Each row is a point on a tangle of strands that fork and nearly touch. The rows are in no order.
Points whose rows are less than 33.9 apart are linked; no others are. Some points are linked to none.
<490>: [  6.7  11.7  32.3  19.8   2.1 -23.8 -16.5  12.0]
<243>: [  6.6  14.5  -2.2  20.9  28.8   9.0 -71.9  26.5]
<383>: [-20.9 -12.9  -7.1 -20.8 -40.8   8.7 -19.9 -33.7]
<595>: [  5.9  31.7 -18.5  24.5  31.8  39.2 -52.0  13.4]
<199>: [-15.7  17.6 -13.3   8.1  -8.8  24.4  23.8  -8.2]
<110>: [  1.8   0.1  35.1   5.7   0.5 -30.5  -3.8  13.4]
<290>: [ 12.2 -23.7 -37.3   6.2  -1.1  -0.5  42.8  -8.8]
<464>: [ 22.5   6.2  40.2 -13.5  38.9 -13.1  -7.3  24.8]
<7>: [ -1.0  -6.6  46.0 -27.2  25.5  -7.4  23.6  11.8]
<545>: [ 25.2   7.1  26.8   8.9  29.8 -18.9 -38.7  25.9]
<577>: [ 24.2   7.8  34.6   4.0  28.2 -22.4 -22.6  24.5]
<342>: [ 16.3  13.5 -12.9  34.3  13.7  21.1  20.2 -10.6]
<172>: [-12.1  13.3  10.4  28.8 -12.6   4.8   0.1 -11.8]
<425>: [  1.1 -30.7  37.3 -15.2   9.5 -31.5  17.7   4.1]
<597>: [  3.7  16.7 -10.1  27.7  29.2  22.8 -65.4  17.6]
<26>: [-18.4 -24.1  25.2 -43.6 -16.7 -26.9  -4.2   4.1]
<480>: [ -9.0 -32.2 -14.2  14.4 -26.6   7.6   6.1 -42.0]
<209>: [ 12.7  35.1   0.3  32.5  17.8  25.2 -29.5   2.7]
<129>: [  9.4 -27.7 -45.5 -12.4 -10.0  -1.0  37.0 -10.8]
<79>: [-14.3 -13.6  41.3 -41.5  11.5 -10.7  23.5  11.2]
<523>: [ -6.9   1.0   4.1  33.8 -12.2   6.2   8.1 -21.4]
<399>: [  4.4   7.1 -40.3  -6.7  -4.8 -14.7  38.9  27.9]
<330>: [-17.5 -21.7   9.7 -35.0 -38.8 -20.0 -28.1 -18.4]
<341>: [ 10.5   1.1   3.5  17.3  34.6  -3.0 -69.9  29.8]
<307>: [ 10.9   0.5  46.0 -22.2  34.0  -7.3  15.0  16.9]
<123>: [-10.6 -16.9  -9.6  22.4 -18.7   9.9  13.2 -30.7]
<489>: [-19.4  30.5  -5.5   9.4  -8.5  27.2  15.4  -3.2]
<397>: [  9.1  24.7  22.1  27.2   5.6  -7.7 -28.3   8.5]
<156>: [-16.0 -26.8  16.7 -43.5 -27.4 -27.7 -17.4  -6.0]
<639>: [ -2.4 -32.4 -27.5  -3.1 -22.0  14.6  11.6 -42.3]
<144>: [-25.1  38.6   6.7  11.9 -14.0  18.5   1.7   1.5]
<281>: [-15.8 -25.3  19.3   3.9 -27.5 -28.2  -8.3 -13.6]
<421>: [-19.1  -4.0 -26.0 -26.6 -27.3  27.5   3.5 -29.4]
<510>: [ 25.4   3.6  16.3  11.8  33.3 -13.2 -54.3  27.9]
<353>: [ -9.0   4.9 -38.5 -23.9  -7.5  12.4  36.6   7.6]
<178>: [ 21.2  17.6 -35.9   8.4   8.3 -15.0  33.4  32.9]
<481>: [ 32.1  -0.8 -31.3  22.7  18.0  -5.7  39.8   9.6]
<473>: [-12.5  -9.8  27.6   9.1 -18.2 -29.5  -5.1  -0.2]
<45>: [ 11.0  32.1  11.1  30.7  13.4   9.7 -35.3   6.3]
<120>: [-15.2  -0.7 -35.5 -34.6 -21.2  28.8  15.3 -16.9]
<128>: [ -4.3   8.3 -42.3 -20.2  -6.6   0.1  37.0  19.2]
<567>: [-13.0  51.4   9.2  17.5  -0.5  22.9  -9.1   8.9]
<113>: [ 33.8  10.7 -33.7  18.6  19.7  -7.8  35.1  22.0]
<277>: [  4.3 -24.4 -44.4 -24.3 -15.2  13.1  24.5 -21.6]
<283>: [  9.9  37.3 -11.4  24.7  27.7  36.4 -37.8   9.1]
<558>: [-18.9 -17.3   2.9 -24.3 -41.4  -8.2 -27.4 -28.2]
<195>: [-10.8  10.6 -25.4  -5.3  -4.7  22.1  35.4  -0.7]
<158>: [-17.3 -19.0  33.2 -46.8  -0.2 -19.6  14.3  10.5]
<590>: [  4.7 -30.3 -37.7 -16.9 -18.6  16.5  18.0 -35.4]
<35>: [  3.1 -17.1  38.9  -6.9   6.7 -32.8   9.2  10.2]
<100>: [ -0.1 -42.7  37.7 -24.1  14.3 -21.7  26.2  -6.6]
<257>: [-3.5 24.1 16.5 31.1 -5.8  1.3 -9.0 -2.0]
<132>: [ 22.8 -12.3 -29.5  22.9  10.2  -1.2  45.5  -4.8]
<513>: [-22.1  -6.3 -15.7 -20.6 -35.7  20.1 -10.6 -33.5]

A fork is a point with three links, a tip a point with one. Leave the first point through the second and follow the links. Name the first fork or tip that comes.
<243>; <597> | <397>
<128>; <353> | <567>
<26>; <156> | <120>
<110>; <35> | <100>
<100>; <425> | <110>

A fork is a point with three links. Follow the links from the first point to the second and name the forks in between, in order.
<257>; <283> | <397>
<281>; <35> | <110>
<473>; <172> | <110> <397>
<45>; <35> | <397> <110>

Name the points in between on the shortest way along the links from the first point to the second, in order.
<480>; <110> | <123> <523> <172> <257> <397> <490>
<132>; <195> | <481> <113> <178> <399> <128> <353>
<7>; <156> | <79> <158> <26>
<473>; <209> | <110> <490> <397> <45>
<558>; <26> | <330> <156>
